Each row is a point on a landscape with many peaks, with its height.
A climber steps from a point to the highest of its 2 nearest points, and stops where none of them is higher. Distance is the straight distance between rows; heights are no part of it.
(595): [111 139 129 147 122 165 128 149 126 147 162 169 138 155 155 106  98 137
 123 174  90 150 121 108 161 125  76 197 138 129 103  86 128 151 215 160
  84  98 165 145 151 163]  h=511
(704): [167 134 126 145 164 104 165 148 133  70 133 139 139 155 153 146 112 108
 121 132 119  95 135 153 174 133  58 104 101 108 156 152 101 131 142 148
 170 116  96 108 113 107]  h=143
(1217): [ 88 159 136  90 107 138  98 130  76 189 141 125 155 112 139 152 134 146
 157 111 127 142 106 131 110 108 153 188 131 173  88 154 129  98 153 100
 118 119 153 136 164 200]  h=345
(1477): [110 123  74 114 106 122 147 173 106 135 114 121 142 136 108 123 156 164
 153 140 161 147  99 114  90 109 129 155 112 180 117 154 109 174 110 111
 124 155 114 129 102 144]  h=553
(241): [ 74 119 155 167 112 203 102 118 110 152 111 122 120 103 119  96 117 122
 117 126 135 113 142 119 131 130 115 132 155 140  80 119 169 116 204 156
 120  92 153 139 191 153]  h=77
(741): [167 101 157 164 133  61 124 112 128 140 132 156 125 125 136 118 146 161
 100 123 152 133  98 185 142 141 121  89 143 106  96  78 121 148  89 205
 119 111  97 144  74  27]  h=601
(502): [154 139 140 127  74  96 135 158 173 122 130 113 121  89  71 127 160  97
  42 129 173 112 119 142 168 140 142  90 143 173 140 125 105 181 137 105
 145 130 143 108  98 131]  h=320
(1281): [ 95 115 163 100 137 140  97  85 114 127 115  84 145 154 136 165 131 114
 199 127 130 124 123 126  96 122 163 109 136 189 125 163 168 111 121  70
 178 136 137 164 169 169]  h=433
(931): [104 131 153 115 120 166 154 118  96 122 113 188  94 127 169 118 125 135
 125 115 143  91 144 165 177 155  94  86 117 134 137 133 134 190 169 209
 186  81 132 145 148 150]  h=261
(644): [124 138 157 131 139 131 116 151 180 145 209 148 157 149 166 114  96 153
 123 180  82 135  91 128 179 111  90 184 143 139  91 110 104 155 208 118
  96  93 146 152 129 150]  h=554
(763): [176 159 143 101 127 134 160  95 195  65 130 116 105 163  95 132 147  79
  96 214 151 135 125  88 124 145 129  71 110 102 171 131 149 158 106  82
 146 187 162 117  90 123]  h=526
(1352): [100 103 164 149  91 119  99 139 197 116 144  82 159 121  89 165 118 102
  89 132  90 140 143 143 162  90 131 148 177 179 106  99 138 131 181  95
 125 106 162 136 165 148]  h=396
(607): [ 88 168 112  97 171 207 170 119 117  99 106 122 144 173 153 121 107  99
 155 165 124 136 149  91 109 131  81 158  99  97 132 166 142 110 187 108
 148 128 143 125 176 172]  h=640
(1259): [120  89 121 169 161 109 136 117  79 103  85 137 142 136 157 115 106 133
 170  81 150 103 151 143 107 143  82 110 126 100 125 160 149 107 119 194
 185 117  81 126 140  93]  h=507
(868): [137  92 168 162 109 114 101 111 109 125 152 109 126 132 125 123 148 129
 160 148 124 105 117 140 111 140 149  96 150 189 104  82 151 142 163 136
 164 109 137 188 132 142]  h=116
(1387): [119 149 100 111 119 131 108 108 101 183 123 149 144 160 150 122 135 168
 172 104 133 169 102 125  67 117 137 151 137 113  79 135 105 104  74 119
  94 164 123 121 107 131]  h=543
(375): [102 145 102  99  70 124 170 174 138 120 111 144 127 108  86 142 137 119
  62 116 138 122 132 126 176 126 126 103 120 153 159 155 104 209 138 139
 150 125 137  98 126 146]  h=298
(316): [156  92 160 111  92  98  82 136 100 160 118  96 117  84 114 160 144 111
 126  62 157 105 107 141 104 119 191 114 143 184 120 135 120  73  91  94
 147 127 119 148 126 146]  h=292
(1342): [ 70 141  79 109  77 138 165 191 121 150 111 117 158 130  88 157 143 146
 139 115 125 148 108 118 113 104 122 176 103 204 127 187 126 201 139 127
 163 118 138 128 134 197]  h=613
(529): [ 58 118  88 130 159 169 106  93 139  78  89  88 116  84 105 116 136 160
 165  81 103 114 191 126  74 121 180 165 118  94 143 136 188 126 155 110
 142 130 138  76 193 115]  h=207
(593): [199 121 150 127  74  82 112 149 131 144 125 127  88  55  89 132 146 102
  73 110 162 103 118 140 166 156 181  96 148 141 157 122 115 117 115 121
 128 110 126 128  93 126]  h=353
(844): [ 92 149 123 107  93 175 170 164 121 124 100 152 109  98 126 141 127 120
  85 100 145  93 137 142 208 124 112 114 119 155 151 169 130 207 167 194
 167  73 141 105 160 167]  h=279
(1331): [ 88  94  88 187 139 146  96 109 152  83  83  65 133  95  82 107 142 156
 156 104 108 116 161 124  72 127 186 124 143 136 126 112 200 134 118  86
 128 140 148 102 186  88]  h=190
(685): [100 121 131  65 177 147 100  85  85 150 128  98 138 135 154 178 153 118
 217 106  91 122 137  99  94 120 163 142  98 159 144 167 133  65 112  68
 136 152 128 146 183 179]  h=398
(1147): [135 129 158 151 158 136  88 104 128 135 117  98 178 154 173 124 101 102
 126  61 136 121 121 162 112 111  87 131 166 109  65 167 113  43 138 119
 156 115 108 143 185 111]  h=590
(25): [ 94 149 166 127 110 140 115  89 201  62  99  87 126 134  70 142 137  96
  59 126 126 134 153 125 124 131 147  65 175 126 150 145 152 158 127 101
 181 136 171  85 140 126]  h=369
(1428): [ 43 181  76 115 118 167 138 137  79 176 104 174 153 171 161 126 116 169
 134 117  99 165 137 115 123 121 120 158 136  94  79 128 109 165 142 152
 110 132 133 101 131 127]  h=452
(1373): [139 149 192 112 134  98 115 122 139 145 183 135 110 147 156 151 126 107
 109 152  98 120 117 137 188 147 145 102 154 125 127  74 108 162 166 145
 129  83 148 140 123 157]  h=671
(116): [ 97 180 165 101 118 156 146 110 188  70 100 115 147 165  94 135 118  75
  47 149 162 124 130 130 149 121 104 102 162 121 139 178 137 181 159  90
 186 149 157  92 134 133]  h=343
(801): [137 129 145  94  90  97 102 134 112 162 143 121 147 120 122 164 135 121
 145 104 128 148  89 142 110 110 163 148 152 187 109 140 113  99 106  78
 138 114 126 162 130 183]  h=318
(150): [174 130 202 124 128 119  89  97 145 166 121  59 138 140 108 133 112  90
 140 112 170 123  91 130  98 102 155 115 151 177 108 152 152  64  77  40
 133 144 128 178 144 131]  h=527
(450): [121 104  54 150 139 122 171 186 109 108 113 167 115  86 157 105 126 120
 164 126  88 101 163 113 129 149 108 162  78 120 187 120 137 107 159 175
  97 115 135 133 155 130]  h=105
(1455): [201 145 170 121 153 125 139 101 159  92 121  99  97 149  92 149 119  72
 135 187 153 128 113  98 126 137 151  71 129 120 156 150 154 104  62  66
 141 170 132 122  94 149]  h=570
(369): [122 128 112 137 143 125 143 136 144 116 144 106 144 172 123 148 140 110
 149 187  98 167 126 106 111 118 111 160 120 141 114 104 126 110 142  77
 101 149 160 154 138 141]  h=629
(1319): [154 108 140 150 138 125  96  95 137 142  94  91 133 113 118 115 120 126
 155  95 130 125 138 119  81 143 170 107 146 116  94 126 151  75  84 102
 127 161 129 124 149 106]  h=499
(973): [132 107  76 132  95  72 160 175 162 122 128 123 142  94  80 146 167 141
  82 142 130 177 128 112 154 112 136 135 105 171 142 117  94 126 115 130
  85 136 119 133  87 101]  h=285
(1491): [195 102 101 127 148 120 181 168 127  84 116 104 100 119  97 145 144  90
 159 171 169 100 119  96 111 126 101 121  77 161 188 152 138 116  91  91
 149 153 108 140  93 143]  h=335
(309): [ 90 107 132 168 114 164 101 106 105 127  90 128 101  71 132 105 118 116
 106  94 115  87 180 118 167 140 115  99 149 124 117 104 188 120 189 204
 108  73 141 118 202 110]  h=65
(588): [145 142 141  95 102  90 133 121 138 140 163 139 110 140  94 152 147 107
 132 160 128 166 121 109 137 141 175 106 128 131 145 116 123 143  94  82
 117 155 141 140  87 161]  h=289
(855): [112 147 185 132 102 179  99 128 163 148 146 123 131 144 145 109  87 131
 110 129 142 116 116 146 138 119 105 140 163 146  68 123 148 156 204 125
 151  94 150 142 158 159]  h=89
(351): [101  88 121 156 130 104 104 112  76 134 108 132 130  54 141  91 127 144
 132  75  91  87 150 130 151 143 131 118 124 107 121  76 159  77 157 213
  85  73 143 125 204  91]  h=53
(1194): [158 140 200 108 174 185 103  85 118 152 136  99 150 176 171 130  95  94
 155 102 147 106 122 146 106 130  87 129 146 103  88 162 129  51 150  97
 162 126 123 155 181 160]  h=641
(154): [109 142 149 138 116 158 154 124 198  86 123 114 153 183  98 113 126  99
  60 205 173 161 112 113 142 111  95 118 139 127 109 144 138 192 157  76
 171 173 163 118 105 129]  h=322
(315): [114 124 125 121 104 203 141 137 123 109 102 168  68  95 128  96 129 128
 129 166 130 101 155  89 109 162 154 118 114 145 156 106 178 194 183 156
 139 117 179 136 162 152]  h=225
(998): [158 133 127 139 134 115 154 130  98 158 122 198  88 141 133  92 122 169
 133 137 191 137  93 120 130 120 128 101 123  73 139 152 102 145  33 166
  96 168  86 112  53  92]  h=297
(1102): [105 174  92  86 154 165 114 116  96 155 110 158 119 147 155 137 127 165
 179  95 127 142 116 122  81 115 155 163 122  97 125 158 121 147  94 112
 111 154 109  88 121 161]  h=500
(783): [151  90 118 132 133  92 158 127 134  76 129 146 130 156  90 165 151 116
 175 163 153 147 114 110 109 126 129  90 119 157 166 121 109 173  57 111
 156 187 109 141  68 107]  h=344
(1078): [127 136 206 110 111 147 100  82 137 163 117  78 153 159  90 141 112 115
 151 152 159 123  93 136 118 129 161 116 155 192  96 164 176 129 127  35
 159 143 164 164 168 146]  h=476
(839): [ 89 152  92 105 113 118 113 112 136 140 112 148 110 123 129 129 143 164
  98 132  75 154 168 134 157 149 164 101 130  84 147  90 137 183 129 153
  99 127 134  67 126 100]  h=181
(134): [125 203 155  55 123 139 142 108 160 116 114 120 113 126 118 131  97  95
  50 111 137 126 140 124 195 128 143 107 139  63 146 170 120 120 155 106
 133 113 141  74 137 142]  h=231
(240): [147  98 109 132  94  82 147 144 157 123 165 121 128 120  80 162 162 128
 115 187 135 166 112 123 134 127 161 108 118 158 142 100  95 165  94 106
 132 169 146 159  60 126]  h=313
(1507): [105 134 187 142 110 160 102  97 142 125 145  95 109  97 137 130 115 109
  99 146  63 124 193 120 164 157 178  97 175  92 123  69 159 103 164 171
  86  85 188 128 165 139]  h=475
(1100): [121 102 151  78 110  89  74 109  99 162 113 112 143  86 138 160 146 112
 130  28 112 116 127 147 136 120 167 121 138 158 113 148  95  57 111 149
 126 102 108 127 166 144]  h=266
(509): [161 142 173 138 123 152 114 151 110 168 163 143 141 154 170 101  99 123
 141 102 169 117  85 160 123 117  72 178 135 149  70 162 100 101 155 124
 156 100  93 150 134 151]  h=373
(1241): [134 101 118 162 120  81 123 147 130 172 169 143 140 101 134 104 164 171
  81 175 141 184 104 150 143 134 121 151 106 138 110  88  88  83 102 178
  43 116 124 157  63  83]  h=233
(846): [ 92 112  62 141 104 128 167 176 161  99 109  99 154 122  86 134 138 114
 119 142 108 161 145  99 110 112  93 147 115 170 135 138 129 160 174 125
 125 134 154 116 137 132]  h=768
(277): [ 95 133 111 100 122  87 100 117  81 173 161 156 167 178 182 163 142 185
 172 141 114 169  84 145 112 112 127 143 130 135 108 128  77 105  61 168
  95 143 114 128  68 147]  h=490
(413): [152 146 162  99 111  74 159 111  80 167 124 177 105 145 148 132 133 171
 109 105 164 114  74 173 174 140 137  64 142  93 133 125  86 172  51 194
 127 103  87 124  75 102]  h=250
(11): [155 103 158 169 148 150 117 129  85 166 154 141 132 143 181  75 110 141
 156 122 169 106  86 151 111 147  69 158 129 156  84 112 125  86 166 170
 139 108  93 194 144 131]  h=399
(1068): [ 55 192  63  70 111 114 150 136 131 123 107 129 148 129 126 161 128 146
  89  97  70 170 146 110 187 113 153 129 113  78 145 125 108 167 135 141
  85 104 127  62 129  95]  h=199
(463): [148 107 115 160 148 118 142 162 127  94 143 134 154 143 168 124 119 123
 146 130 118 107 131 153 137 125  46 160 113 145 123 134 106 108 166 166
 135 108  85 152 126 112]  h=131
(1390): [175 138 108  87 138 128 145 145 147 121 136 107  79  74 107 117 132  78
 108 141 124 114 162  96 138 150 156 145 102 107 162 143 126  69 130  81
  82 132 136 117 151 163]  h=417
(1380): [156 149 178 103 129 148 139  97 141 110 139 143  89 143 139 137 130  98
  99 176 127 111 140 129 155 167 138  75 144 116 150 105 124 154 164 133
 173 118 154 140 121 174]  h=608
(458): [137  96 121 149 139 103 132 137 185  96 186 153 164 162 142 144 160 154
 120 177 142 184 115 144 147 119  99 120 135 153 111  89  79 172 134 147
 132 154 124 161  50  80]  h=283
(1237): [145 162 145  58 133 118 146 108 188 140 149 106 131 166 108 170 127 107
 102 183 114 186 118  92 141 121 147 120 136  98 150 144 109 140 101  57
 118 179 155 128  88 147]  h=267
(859): [141 153 167 126  99 105 154 129 120 116 134 161 131 142 141 133 135 119
  89  99 129  84  96 181 205 132  97  61 143 116 134 116 105 190 132 161
 157  81 108 111 103 108]  h=217
(1383): [103 199  82  86 150 189 120  99 120 139 142 140 122 125 150 113 152 184
 136 108 115 138 168 148  91 106 192 193 112  76 151 125 141 172 112 101
 120 152 109  79 137 144]  h=464
(1060): [145  96 119 140 160 129  89  65 156 107 108  93 119 123 128 129 106 155
 164  89  89 123 168 121  80 157 202 106 152  65 114 104 178  94  55  87
 125 173 125  98 123  79]  h=458
(1168): [103 170  41 117 118 147 170 212 113 174 109 167 111  96 121  87 132 166
 101 104 156 115 109 126 120 106 113 197  92 111 151 179 119 175 121 138
 113 140  96  98 117 120]  h=631
(44): [117  81 101 183 125  86 135 152 100 116 133 158 146 149 161 116 150 158
 152 174  78 145 144 141 111 140  89 146 121 172 125  61 114 140 145 214
 122 111 128 167 115 106]  h=189
(3): [203 126 209 117 146 118  92  97 127 163 157 109 122 148 146 150 103 100
 142  99 154 126  81 145 119 120 134 104 165 134 106 148 122  66  85  85
 162 128 112 163 122 145]  h=578
(928): [161  80 180 175 116  97  88 138 152 109 175 123 131 136 128 136 129 136
 144 121 144 100  77 168 116 125 126 104 158 192 113 112 100 165 136 121
 186 112 110 163  99 117]  h=133
(983): [104 134 104 142  89 131 138 169 100 157 135 195  86  76 148 101 123 171
 124 156  87 121 138 114 144 147 144 139 136 145 144  71 153 185 156 201
  88  95 147 151 127 144]  h=151
(1370): [110 119 104 150  60 156 169 203 141 139 129 183  81 102 112  91 133 146
  82 169 134 129 114 103 149 116 126 148 121 160 150  94 148 208 190 173
 112 121 169 145 132 155]  h=135
(66): [126 161 152  93 110 107 167 137 102 146 147 176 131 163 140 141 130 161
 110  96 153  96  72 170 188 110 103  95 149 129 128 155  75 210  92 168
 146  98 104 118  85 127]  h=232
(1447): [129 133 152 114 112 114 120 111 118 120 109 130 136 133 124 158 120 109
 110  85 135 116 139 167 172 128 126  94 144 134 137 154 106 137 124 140
 178 114 116 107 125 144]  h=200
(421): [209 145 180 131 169 137 136 112 161  90 157  97 122 152 125 137 114  62
 125 183 141 115 128 105 122 128 110 113 124 101 151 131 142  73 131  69
 140 138 130 148 116 160]  h=529
(380): [102 163  88  82 173 191 139 123 114 100 101 123 108 148 141 131 131 131
 194 177 122 136 148  84  82 120 140 144  90 136 148 152 172 133 157  79
 112 150 154 123 158 156]  h=589
(767): [161 113 135 117 170 107 128  96 115 127 136 113 138 190 146 158 102 109
 174 124 101 154 118 112 107 124  81 115 125  89 120 133  91  65  65 117
 119 168  95 127 107 127]  h=407
(136): [ 26 154  45 131 108 149 114 134 116 147 103 146 166 147 142 144 151 203
 130 117 102 177 138 110 103 107 136 169 126 116 103 132 121 179 117 149
  90 151 132  86 109 108]  h=485
(758): [ 68  99  97 107 164 126 100  92 125  96 110  93 148 101 124 158 143 127
 185  74  77 130 180 123  94 128 164 136 125 103 148 155 132  86 137 101
 138 133 137 104 195 127]  h=226
(710): [116 103 128 173 189 144 105 111 115  92  99 115 174 143 152 114  99 106
 142  68 121 107 148 145  97 116  57 135 140 114 100 155 132  58 157 143
 178 114 100 124 161  81]  h=548
(1039): [ 81 128  91 141  95 125 126 165 130 139 106 110 175 121 116 159 148 123
 133 104 110 146 134 143 126 112 104 189 127 190 115 148 101 135 162 131
 129 100 138 122 141 167]  h=683
(1297): [ 99 137  76 145 115 159 146 145 137 110  99 120 140 149 106 103 128 137
 117 179 125 153 131  82  87 122 112 142 120 136 106 119 166 162 161 107
 108 154 153 119 141 126]  h=696
(586): [140 113 145 154 126 119 136 129 215  93 167 136 151 171 104 132 117 130
  82 194 185 158 104 132 144 104  76 116 127 138 111 114  99 186 135  94
 140 178 137 143  63  88]  h=301
(1222): [105  92 161 126 114 183 140 107 127 105 126 182  90  97 153 117 147 109
 151 148 117  84 159 128 145 175 109  93 128 144 138 103 164 164 199 195
 175  93 161 154 166 150]  h=243
(554): [156 104 171 158 166  72  82  99 144 102 118 109 158 140 138 151 108 114
  99  71 113 103 126 179 160 134  79  87 158 106 129 132 108  88 104 143
 176 117  84 127 126  57]  h=165
(1176): [129 149  91 130 130 169 151 145 115 115  95 191  66  92 141  75 109 129
 110 142 147  84 165 118 115 164 136 106 107  85 172 128 168 188 160 161
 142 122 138 107 143 120]  h=208
(966): [146  88 138 137 125  64 117 109 126 113  96 106 156 130 114 161 137 109
 138  68 133 121 128 163 121 119 118 110 136 149 137 133 112  85  88 123
 178 125  83 131 109  95]  h=180
(1056): [210 123 173 126 157 103 113 109 158 125 171  67 129 104 107 138 122  56
 111 145 128 113 131 119 127 136 162 125 131 118 138 119 121  24 105  63
 104 122 139 170 135 140]  h=487
(727): [103 163  60  91 180 201 133 105 130  68 119  96 102 134 124 114 155 154
 182 184  90 107 165  92  82 111 177 170  78 139 189 118 183 172 145  68
 127 139 165 122 191 135]  h=546
(1461): [156 101 155 184 126 108 115 115 144 133 139 123 131 124 128 112 115 136
  68 152 106 134 138 149 162 151 111  99 144 105  90  62 125 134 131 181
 105  93 129 154  92  57]  h=549
(41): [141 105 140 146 114  88 126 153 103 164 176 146 131 132 157 105 140 155
 137 166 109 133  93 152 123 143 116 162 132 152 105  72 116 110 140 177
  88 102 120 172  93 123]  h=210
(865): [187 165 171 108 148 159 161 108 155  55 138 160  90 155 117 111 113  65
 105 198 157  98 131 115 144 155 108  92 124  82 162 134 134 161 137 111
 181 152 153 114  94 153]  h=560
(526): [129 177  85 117 144 177 141 122 153 134 118 163  82 101 116  66 131 158
  59 130 154 121 163 116  96 129 156 174  98  22 165 118 156 199 126 119
 103 168 108  53 121  79]  h=410
(259): [ 90 131 120 100 146 154  95 103  95 170 118  99 164 127 155 141 137 128
 188  97 106 122 118 118  87 138 159 164 136 148  96 147 122  59 137  91
 112 137 151 134 199 174]  h=371
(1042): [200  89 114 160 164 117 151 128 121  90 108 133  89 100 119 112 124  97
 187 144 157  98 137  99  94 133 122 114  95 106 178 150 143  92  68  99
 112 177  90 112 102 104]  h=361
(891): [122 175 111  91 113 124 163 176 102 175 151 144 148 145 129 129 114 126
  94 104 154 143  88 153 143 102 101 175 120 140 127 173  90 129 127 133
 109 102 112 122 114 151]  h=321
(756): [159 115  89 136 110 122 129 159 109 144 120 129  82  76 105 111 152 143
 150 119 161 104 108 116  98 141 159 142 106 149 148 141 132 132 101 103
 117 140 100 131 110 140]  h=503
(1110): [ 99 110 160 134 105 129 110  87 178  72  88  85 121  97  82 152 118 100
  94 114  95 120 186 123 143 140 171  75 179 117 150 124 167 130 168 133
 158 113 177  91 167 108]  h=397
(87): [175 145 152 105 136 125 162 156  74 180 147 191  91 150 148  86 108 156
 150 120 195 123  71 132 125 118  89 146 122 106 130 151  92 113  66 154
  96 109  81 138  65 143]  h=323
(362): [126 159 154 121 159 196 136 108 114 133 119 113 133 162 150 111 103  91
 149 136 175 112 130 126 114 124  88 150 122 122 109 190 142  96 176  83
 169 127 128 145 171 173]  h=695
(679): [146  87  67 143 189 121 121 111 100  96 104 109 103 108 134 114 113 160
 238  86 132 113 138 109  59 104 130 174  81 106 169 123 148 106  69  96
 144 163  91  87 138 117]  h=425
(1033): [143 106 162 158 126  86 106 105 143 152 151 143 146 162 128 154 136 158
 107 113 144 174 104 158 132 122 138  89 156 119 102 111  91 117  69 166
 134 142 103 149  54  67]  h=673
(312): [201 131 152 100 144 135 127 134 126 138 168  92 100  86 114 121 152  72
 122 178 118 117 136  99 137 163 172 144 102 123 136 111 135  55 135  60
  70 129 157 186 159 175]  h=449
(333): [207 110 130 125 106  88 130 174 128 121 137 115  91  39  88 121 130  90
  90 120 143 105 150 114 157 149 154 124 102 135 163 129 122  63 130 112
  96 122 115 118 121 141]  h=386
(354): [ 88 101 175 151  95 146  83 110 162 113 125  81 126  94  88 171 138 105
  98 116  51 127 179 129 178 122 156 110 178 139 129  90 147 112 168 151
  94  91 177 119 167 128]  h=436
(914): [166  72 110 170 179  91 135 104  98  78  95 106 120 111 123 122 109 121
 213 129 130 117 147  94  58 132 116 122  94 106 146 125 166  82  78 123
 146 162  93 137 122  96]  h=390
(828): [119 119 165 162  93 152 103 115 121 161 139 133 132 155 127 102 118 151
 125 159 136 146 126 137 111 138 145 120 158 156  77  84 153 169 168 137
 145 116 148 158 114 146]  h=103
(646): [157 124 184 154 136  97 105  99 156 154 169 121 143 157 147 144 115 120
  90 140  78 146 125 150 157 140 134 107 163 104  98  73 125 119 126 138
 112 107 144 137 102 102]  h=602
(1209): [172 120 127 135 127  72 159 116  93 113  90 182 117 118 123 106 114 147
 112 101 185 113  90 154 172 117 111  84 131  84 143 159 105 132  48 193
 119 124  79 103  70  70]  h=273
(347): [ 93 135  92 138 101 138 108 130 113 138 131 145 104  75 124 129 139 154
 119 137  68 120 166 117 144 144 166 133 129 124 140  83 143 163 142 158
  84 106 148 105 146 144]  h=166
(30): [ 87  70 109 105 142 102  73 110  92 127 120  98 144  67 141 157 158 130
 171  46  88 115 160 137 112 126 177 122 110 149 126 145 120  63 119 153
 148 110 105 115 186 138]  h=246
(647): [139 132 192 136 156 128  95 136 164 148 213 116 138 131 166 144 103 118
 118 140  77 117 115 132 189 125 109 151 147 138  95  79 109 124 194 137
  90  79 138 145 163 172]  h=604
(714): [148 181 169  62 131 133 133 114 159 156 146 125 128 158 126 151  98  88
  88 134 113 160 116 114 155 126 150 133 152  82 122 169 105 104 126  67
 107 145 141  93 123 160]  h=249
(98): [118 133 177 119 122 186 110  88 132 150 152 102  88 101 118 137 122 128
 137 176  92 124 165  92 115 178 202  99 147 103 111  74 170 128 157 122
 101 107 191 153 163 153]  h=523
(88): [155  92 152 142 146 102 119  88 120 110 137 114 146 189 127 145 132 116
 186 153 129 150 124 126  93 122 119  89 137 142 125 100 127 119  85 101
 158 171 112 154  87 112]  h=376
(666): [133 132 129 122 135 152 116 117 110 131 149  92 125 131 128 135 136 140
 157 170  74 139 151  97  93 149 180 125 137 142 101  98 154 109 147  93
  86 138 180 160 158 161]  h=571
(1197): [ 64 144  40 138 140 139 134 141 122 154 122 162 162 154 128 102 139 199
 116 107 159 172 112 113 104 107 110 153 110  89 111 152 103 142  94 151
  87 163 106 103  98  74]  h=528
(690): [ 79 188  96  56 127 122 154 145 147 115 110 132 130 153 117 171 105 108
  83 114 100 148 150 110 163 110 139 123 122  76 162 174 102 165 140 115
 122 127 120  68 140 152]  h=214
(686): [103 132 104 136 136 119  89  77 187 123 116  80 135 120  99 149 151 166
 142  98 102 155 153 125  80 128 209 116 135 107 133 124 161 139  42  63
 112 204 144  93 112  74]  h=415
(821): [164  99 159 170 133 159 122 128  79 155 116 119 111 112 148  72 119 117
 152 130 182  85 138 129  90 158 101 135 127 149  90 129 145  60 159 140
 132 110 120 174 160 140]  h=426
(449): [108 125 150 122  81 147 129 145 181 103 133 103 128 118  72 166 146 111
 104 156 121 135 119 122 152  97 137 124 147 210 147 117 150 185 190 105
 168 115 169 135 151 185]  h=362
(623): [ 87 105 102 169 123 109 149 146  99 118  92 145 145 131 140 123 122 157
 132 111  89 142 151 140 145 125  96 121 122 132 132 101 129 152 152 207
 138 101 108 120 136  92]  h=171
(446): [165  98 129 156  96 127 146 170 109 138 116 118 108  88 118  81 134 116
 123 120 177 113 122 132 102 147 106 133 122 155 142 124 139 108 139 127
 121 103 101 157 127 129]  h=463
(43): [161 137 180 126 120 127  89  87 119 167 114 136 112 154 132 125  98 118
 126  87 153 133 111 124 105 136 156  84 162 106  97 143 131  88  73 123
 141 143 117 123 106 110]  h=547
(569): [158  93 164 185 155  66  94 142 161 104 157 104 153 136 144 144 135 124
 108 118 113 105 104 167 142 128  99  74 158 148 113 115 100 131 126 128
 155 102  85 142  83  54]  h=150
(260): [ 90 106  47 155 109  64 147 183 140 137 148 150 149  85 116 121 179 177
  81 145 141 171 117 130 138 109 120 152  78 141 142 109  93 112 107 185
  48 130 124 126  78  66]  h=260
(854): [188 112 121 125 158  89 138 128 117 132 141 105 132 133 139 136 118  92
 159 125 123 109 112 112 120 131 101 136  99 109 158 124  90  25  97 119
 110 136  98 144 131 140]  h=439
(863): [193 119 106 120 149 127 184 185 138  94 165 101 117 128 131 154 130  80
 144 162 130 111 129 118 145 126  77 168  79 185 171 148 112 118 154  93
 135 129 118 176 120 175]  h=312
(1258): [127 127 108 141 145  89 181 130  84  95  96 160 126 120 162 129 109 119
 133 120 104 100 139 150 191 145  95 104  94  92 161 130 129 153 138 190
 135  94 111 120 124  95]  h=156
(144): [ 84 105  74 145 112 104  92 120 151 118 105  99 162 125  88 148 176 160
 156 128 125 171 122 110  82 106 171 125 120 167 130 128 152 143  81  59
 114 182 135 126 109  91]  h=375
(1456): [158 155 155  96 133 142 147 152 100 190 171 165 140 183 169 104  97 141
 152 131 191 142  62 144 144  97  84 180 124 124 107 174  86 103 113 123
 127 112 103 141  97 164]  h=348
(242): [ 68 157 108 146 124 140 139 140 101 154 136 166 165 180 179 108 102 159
 127 145  89 169 130 123 148 122  79 176 134 106  96  86 111 139 163 178
  88 112 153 121 141 122]  h=474
(748): [118 102  82 145 164 123 120 113  86  98  96 137 134 109 146 116 100 137
 202  53 150  87 151 123  83 123 120 145  88  87 140 168 134 100  91 145
 154 145  86  87 147 122]  h=465
(1336): [135 129  87 137 127 125 197 214 110 127 133 160 119 117 139 114 125 121
 135 123 127  93 127 141 144 141  55 170  76 149 172 152 112 133 158 178
 130 106 116 158 135 137]  h=118
(885): [106  91 103 163 141  87  98 119  91 132 105 100 160  89 159 108 118 130
 140  60 129  99 144 132 138 128 106 157 123 110 106 111 116  28 128 177
 109 103 114 113 197  82]  h=38
(438): [122 138  41 152 144 118 195 200 112 131 103 174 128 116 131  67 118 145
 113 111 161 126 119 129 119 105  80 164  82  98 157 156 113 133 110 170
  93 149  99 107 103  83]  h=694
(925): [117 156 160 113 113 119  98  97 140 179 134 137 142 178 129 128 127 159
 108 108 151 187 110 146 126 116 148 111 156 107  88 145 102 118  64 125
 125 174 128 119  85 101]  h=603
(976): [117 177  64 117 144 182 129 122 114 131 132 165  87 107 131  79 147 179
  97 129  99 129 169 150 104 117 165 192 105  63 152  77 159 190 126 131
 102 148 118  72 129 110]  h=435
(467): [ 82 140  54 120 120 158 163 163 120 141  98 175 140 133 101 101 144 177
 105 111 179 130 113 110 100  93 129 155 104  97 125 178 125 203  76 129
 123 170  95  85  91  93]  h=576

Where does a climber stop that starts at each point below?
(154) -> (846)
(315) -> (1455)
(928) -> (846)
(1491) -> (362)
(529) -> (3)
(1352) -> (846)
(998) -> (846)

Call two points neighbours if one is among the 2 nearest of the other. Go from one point of each pair to the other, from neighbour to neighbour, staying as high as possible. Name the lowest point that can't be avoided.
(1373), (362) -> (529)
(1373), (846) -> (144)
(3), (438) -> (1428)
(1373), (1455) -> (763)
(3), (1033) -> (43)
(1373), (1033) -> (1461)
